A landscape with many peaks, sampled at points; each row gives a point and its height.
A climber steps from a point to the highest of its 2 nearest points, and stops where none of them is higher. Distance is the straight distance between rows; heights are no part of it.
zibo (h 503): [ 52 -39  12  10  70  -9 -42   7  19  16  19 -14  20 -24 -19  24  21 -40
 -33   8]
gimup (h 386): [  9 -12  62  -9  24  71  -9 -40 -15 -13   7  12 -15  24  28 -46  40  -3
  41  40]
Fala (h 595): [  0 -33  28   5  20 -21   2 -69 -25  82  -7 -24 -11 -20 -73   0  -2  10
  -9 -30]
zutud (h 493): [-35  23 -35  20 -21 -45  27  20 -20  18  27 -18   6 -19   3  48 -35  32
 -48 -48]
Leta (h 585): [ 73 -47  18 -12  32  55 -20  65  22  -9  -1 -14 -34  25  11  -1  21 -15
 -18  39]
Fenur (h 685): [-28 -22   8 -14  17 -21 -30 -21  11 -46 -31  22  50 -11  17 -43  48  -7
  16  34]
nes (h 238): [-39  67 -35  32 -21   4 -11 -16  -1 -16  11  -5  12  16   6 -21  41 -20
  94  30]
vikos (h 642): [-48  48 -29  13 -27  18  -3  22   0 -67 -27  19   5  22  40 -42  31   5
  61  20]
sib (h 635): [ 17 -50 -20  11  17  11  -8  56  25 -37  10  -9 -43  -7 -59 -36  22  34
  24  17]
nof (h 369): [ 18  -8  62 -24  15  74 -18 -33  -3 -16  19   0   4  26  34   2  25  -9
   4  26]
Piri (h 542): [ -5   9  57 -29 -10 -29  32  19   6   5  -8  23 -25 -74 -29   9 -47  61
 -51 -29]
tul (h 214): [  2  43 -47  28 -26 -16   7   7   3  -1  58 -35 -12  18   2  29  -6 -17
  64  16]
did (h 317): [ -7 -15  -3  -5  29  -4   1 -16  -1  -4   3  -1   3  -5 -21 -14 -16   4
   1  -7]
zito (h 227): [-10  52 -20  15 -24  -2  -5 -31  12 -24  39 -33   0  11 -11   7  15 -15
  85  45]
beb (h 476): [-15   4  17 -10   7  21  -7 -66 -17  37  41 -35  -1   5 -65  15  15  20
  21  -4]
fepo (h 674): [-55  41 -50  25 -26 -41   4  10  17 -64 -12   7  24  -1  22 -12  25   6
  61  15]
ravuk (h 598): [  4 -15 -34   8   1   7   8  60  20 -37   9  -7 -42 -10 -33   6 -13  37
   3  -4]
sil (h 511): [-50 -10 -28 -12 -24 -21  18  25 -20 -23  -7  16   1  -8   5 -18 -35  39
 -27 -25]
bamo (h 374): [ 62 -36 -40  30  10 -29 -18  66  10  36  20 -33 -21  25  -1   7 -12 -61
  19   1]
Soviz (h 538): [ 70  -1  13 -15   6  41  -2  32  52 -37 -24  -7 -34  17  28  -6 -23 -41
  28  44]
kimo (h 490): [ 40 -62   4  12  72 -11 -26  19  11   1 -10   4  -5 -21 -47 -13   8 -21
 -34  -5]
Valip (h 553): [-31  17  13  -6 -33 -14   1  12 -25  30  32  -7  14  -1   6  64 -27  20
 -73 -32]
Mip (h 661): [-23   7 -23   7 -16 -18 -18  29 -34  23   3  10  55  29  51  25  13 -20
 -37 -26]
gera (h 64): [ -8 -12  40 -58 -41  21  17 -67   5 -12 -28  34 -29  -1 -11 -61 -17  17
  16  15]
nefep (h 707): [-19  -3 -15   8  25 -55  -1 -27  26 -26 -43   9  37 -28   7 -32  26 -14
  36  23]
kili (h 672): [ -3  20 -24  21   1 -37  10  -3  26 -22  13 -12  18 -16  22  23  -5 -13
  24  14]
Kor (h 630): [ 20 -29  14  17  45   9  -1 -51 -33  62  20 -15 -11  24 -61  -8   1 -26
  -8 -32]
rad (h 252): [-44  73 -32  41 -33  27 -21   9 -21  -3  16   3  22  24  58 -10  51 -21
  56   9]
fasi (h 154): [-20  24  11 -23 -23  82   6  28  -8 -38  43 -26 -41  25 -20  29   0  60
  15  26]
koz (h 347): [ 45  -6  37 -14 -25 -33  12 -38  12  40 -23  35   5  -5  68  23 -33 -58
 -47 -49]
fugud (h 608): [ -1  44  -6  -2 -27  31   3  23  21 -71 -18   1 -11  28  46  -4   5 -14
  59  39]
rifot (h 676): [ 27   8  15   8  20  -9 -22  31   5  29  24 -14   2 -28  -8  77 -14  -4
 -70 -25]
Sif (h 718): [ 32  -7  41  -1   6   1 -15 -51 -17  56  43  -9  10  14   8  48  -9 -43
 -41 -46]
bor (h 42): [  8 -21  -6  -6   9  20   5  35 -35  -8 -46  50   4  24  35 -49 -22 -14
 -28 -16]
Lup (h 607): [ 41 -36  22  -8  28  63   0  63  16 -31 -31   3 -14  37  36  -3  31  -2
 -35  27]
siv (h 49): [ 19  -8   8 -16  -2  22  13  -3  -6  -9 -55  57 -21  12  30 -69 -57 -27
   5 -18]
sova (h 704): [-12  45 -50  28 -25 -47   9  19  43 -57  -8  -3   3  -9  36  22   0 -15
  55  20]
Posu (h 76): [-25 -16  50 -59 -28  44   3 -35  -6 -30   1  24 -25  -7 -27 -41 -22  53
 -19  15]
Lugu (h 91): [-22   2  41 -51 -40  28  -7 -16   0 -16   7  27 -13 -17   1   7 -32  44
 -44   0]
desul (h 559): [  7  58  47 -39 -63  29   8 -45  48 -22  -2  -8   8  29  60  43 -16 -19
  16   9]
guti (h 555): [-31 -19 -28   2  -1  -6  19  68   6 -35 -15  14 -34 -17 -25  -4 -31  60
 -41 -43]
kika (h 326): [-55   9 -22   6 -47 -53   5 -62 -32  47  -4  14  24  -1 -16 -25  12  15
  22  -5]
Vutas (h 110): [-31  15  24 -53 -34  43  -1  46  12 -41 -19   7 -15  -3   4  25 -26  58
 -48   4]
das (h 392): [ 16   8 -59  57  13  23 -11  45 -33  14   2  19  -8  37  26 -40  29 -37
  39 -23]
lag (h 662): [ 10 -44  -7  -9  50   3  -4  33  24 -40 -29   7 -35 -29 -64 -38   7  30
  -1  11]
simoz (h 449): [  7  -1 -24  19  25   6  -2 -38 -13  30  39 -31  -5  12 -53  -2  20 -16
  44  13]
gopud (h 56): [ 11 -23  32 -28   0  22  21 -50   6  -4 -45  39 -16  11  -2 -70 -32  -9
  21   1]
Sos (h 703): [ 11 -22  -4  -2  38 -31  11 -23  52 -39 -59 -16  -2 -40 -25 -36  11  -6
  39  42]
Bego (h 450): [  8   1  35  -9  -2 -47  23 -79  26  32   6 -15  17 -34  -4  13   6 -13
   6 -17]
kisas (h 634): [  9 -42  11 -13  31  25 -15  53  11 -63 -48  26  17  15  42 -31  22   0
 -28  12]
sebaf (h 131): [-23  27   5 -33 -36  78  24  49   3 -36   4 -14 -37  32   1  25 -19  61
 -25  10]
geneg (h 557): [ 80 -32  39 -15  31  32 -47  72  41   9  19 -30 -12  -6 -11  37  28 -29
 -20  41]
sed (h 682): [ 21 -34  10  -6  64 -18  -7  -1  52 -22 -35  -1  -6 -56 -53 -23  13  12
   3  25]
Fev (h 615): [ -4  11   1  -7 -12   7 -10  23 -27  37  17  -6  38  40  31  49 -10 -17
 -79 -23]
vobi (h 410): [ 25 -17 -79  52  -7 -12   2  75 -13   3   7   0 -21  44   7 -16   6 -20
  28 -19]
tuziv (h 435): [-15  -7 -36  23  -6 -42  54  19 -38  20 -19  21 -22 -10   9 -26 -68  10
 -26 -51]
lazi (h 434): [ 10  30  15   7 -18 -46  46 -76  34   7 -14 -22  -1 -30  -4  -7 -10   2
  53   0]
fik (h 196): [  5  33 -32  10 -42  26 -15  33  -2   3  69 -66 -10  33  -2  51  24  -6
  43  37]
verer (h 389): [ -2   3 -13  14 -25 -42  15 -14 -36  51 -13  47  15   0  34 -26 -36 -31
 -24 -51]
pifin (h 623): [-38  17 -44  17 -38 -46 -28  14 -35  21  -1  47  60   1  55   4  19 -26
 -32 -23]
sar (h 504): [  5   8  50 -28  21  40 -16 -61  22   5  22 -33 -13 -15 -70  11  26  30
  33  25]
rer (h 329): [-23 -37 -16  -7  16 -30  16 -31 -23  26 -33  16   8 -11 -33 -45  -2   1
   0  -8]
foma (h 665): [ 25 -14  26   2  10 -16   6 -67 -30  78  32   1 -12  17 -30   4 -15 -42
 -15 -55]
gib (h 558): [-15 -11  35 -17   6 -27   7 -57  -2  46 -22 -25  -1 -59 -73  17   7  50
  -1 -18]
puzi (h 342): [-33 -13 -16   6  -7 -15  -4 -42 -49  52  -4  11  26  14 -27 -41  15  -8
   6 -11]
ruf (h 367): [ 21 -13  19  -7 -40 -31  25 -36 -21  46  -5  52  -2  12  41  -2 -37 -30
 -57 -47]
sev (h 519): [ 62  -9  24   2  34  14 -44   7  35   7  12 -21  32  -2  22  61  20 -51
 -43  23]
gasa (h 494): [-32   8  -5 -11   8 -30  38  -1  13 -13 -17 -17 -27 -58 -57  -6 -15  66
   2  -6]
vubog (h 486): [ 16 -28   7  22  45 -37 -32 -16  -6  33  29  -6  50 -25  -7  38  15 -33
 -50 -18]
mep (h 453): [-38  42 -26  16 -21 -41  36 -56  30  -8 -16 -35   6 -31 -24  -3  -4  25
  69  27]
kupi (h 26): [-31 -21  -6   6  -5  43  11  46 -52  -3   5  13  -1  52  27 -14  34  29
 -15  -8]
ses (h 527): [  2   2  63 -35   9   8   5 -78  31  23  -5 -18 -18 -41 -65  13   3  31
  17  -1]
rekek (h 520): [-22  -9  35 -28  17 -27  15   6   6   6 -21  18 -19 -64 -67  -5 -12  63
 -29 -15]
Buled (h 284): [-35  16   0 -15 -36 -17 -15 -30 -24   1  18  17  49   6  31  -1  11  -3
   0   1]
gasud (h 636): [  7  18   9 -13  -6  10  -6   0  25 -31   2 -14   9  -3  26  42 -20  -2
 -11  19]
simu (h 35): [-18 -46 -19  -5  16  17   1  58 -44 -18 -21  27   1  29  17 -40   7  15
 -45 -33]
Godor (h 660): [ 13 -18  -2  -3  26  -5 -28  16  23 -47 -21  16  41  -3  31  -8  29 -21
  -8  13]
far (h 470): [-40  19 -36   9  -2 -31  46 -15  15 -13 -30 -40 -33 -27 -52 -17 -18  48
  56  13]
sulum (h 606): [-54  30  12 -20 -35  24  -5 -15 -12 -53   4  15  15  15  34 -40  34  24
  43  38]
vogog (h 417): [  1 -19 -13  18  45  28 -13 -24 -22  -1  -5  -3   5  15 -23 -50  48 -16
  56  31]
Kadag (h 469): [ 25 -22  36  14  42 -44  -5 -42  30  29   7 -19  24 -55 -13  25   3 -22
 -30 -18]
Gilod (h 593): [ 23  25  55 -14  18 -30  18  50   6   3  -6  18 -19 -63 -28  59 -47  52
 -60 -33]
Takik (h 471): [-45  13 -37   6 -34 -45  63  16 -17 -13 -16  11 -25 -29   7 -19 -62  43
 -18 -39]
las (h 391): [ 59 -17 -57  37  16 -17   4  52   4  13 -12   5 -25  24  15 -13 -22 -59
  27   0]
Bagav (h 375): [-14  19 -37  27   6   0 -11   0 -33  15   0  17  22  24  21 -37  18 -29
  36 -15]
vigi (h 178): [  5  36  -3  -7 -27  56 -11  13   4 -10  57 -45 -17  28   4  50   1  19
  16  30]
Sata (h 411): [ -4 -24 -26  19   7 -63  32   5 -43  43 -23  43  -2 -16  14 -26 -51 -11
 -59 -52]
goke (h 432): [  1  -3 -43  38  28   3 -10 -16 -27  27  14 -31   2  23 -40 -36  56 -20
  78  28]
Tufi (h 327): [ 13  -7   7  -5  18  30  -3   4 -21  13  23  -9  -3  19  -7  12 -22  -2
 -24 -15]
lut (h 298): [-51  20  12 -24 -43 -18  -9 -59   0  -1  31  -5  32 -12   1   9  19  29
  12  16]
gunak (h 268): [-36  45  -5  13 -34   0 -36  -8 -14  -3  -1  25  57  15  67 -13  34 -28
  24   6]
varep (h 455): [-23  20 -78  55  -6 -63  36  39 -21  15  29 -19  10  -2   3  40 -18   1
 -13 -42]
nafo (h 637): [ 23  16  26 -11   7  -6   6  42  30   5  -6   1 -14 -35  -7  67 -40  18
 -57 -19]
Nazet (h 556): [-39  29  33 -13 -22  52  -9 -21 -24 -26  37 -12   8  34  29   9  27  34
  33  35]
fozad (h 313): [-52  -3   0 -16 -52 -50   6 -82 -20  37  -5  -4  19 -27 -31   8  28  34
   4  10]
zez (h 431): [  6  -7 -96  61 -15 -53  12  73  -9   6  16  -2  -4  29   9  21  -4 -11
   6 -41]
kode (h 358): [-42   5 -47  17 -19 -15 -15  -7 -53  42  -7  44  36  10  10 -65  38 -11
  16 -19]
rege (h 516): [ 96 -23  37 -12  23  38 -16   7  59  -3 -11 -18 -12   6  18  21 -15 -57
  -7  46]
pud (h 348): [ 11   1  41 -17   9  74  -3   1 -24  11  19 -13  -8  36  16  18   5   2
 -20   9]
mirif (h 641): [ 48 -17  -7  20  31 -16 -10  30   1  36   1 -12  15   8  11  55 -26 -43
 -77 -28]
Kubo (h 572): [ 23  25  18 -24 -16  68  13  19  22 -42 -20  -2 -23  36  43   4 -24 -12
  16  37]
zesu (h 537): [ 79 -15  33 -12  23   7 -40  42  75   6  -3 -27  -2 -16  12  58   1 -46
 -36  42]
Mitif (h 475): [ 47 -44   5   9  43  18 -21  56   3  -3  -5   2 -36 -10 -35   5 -12   2
 -58 -13]
vol (h 403): [ -8 -28  19   5  44  50 -17  -1 -38 -11   2  18  -1  27  19 -52  58  -6
  27  27]
Zunas (h 597): [-17  40  28 -21 -48   8   2 -35  26 -18   7  -4  12   3  33  46 -29   8
  -5   1]

Where does a climber stop that starts at each point below?
mep => rifot
ruf => nefep
bamo => Mip
gimup => Sif
kode => Mip
Vutas => puzi
nes => puzi
koz => nefep
sev => nefep
las => Mip
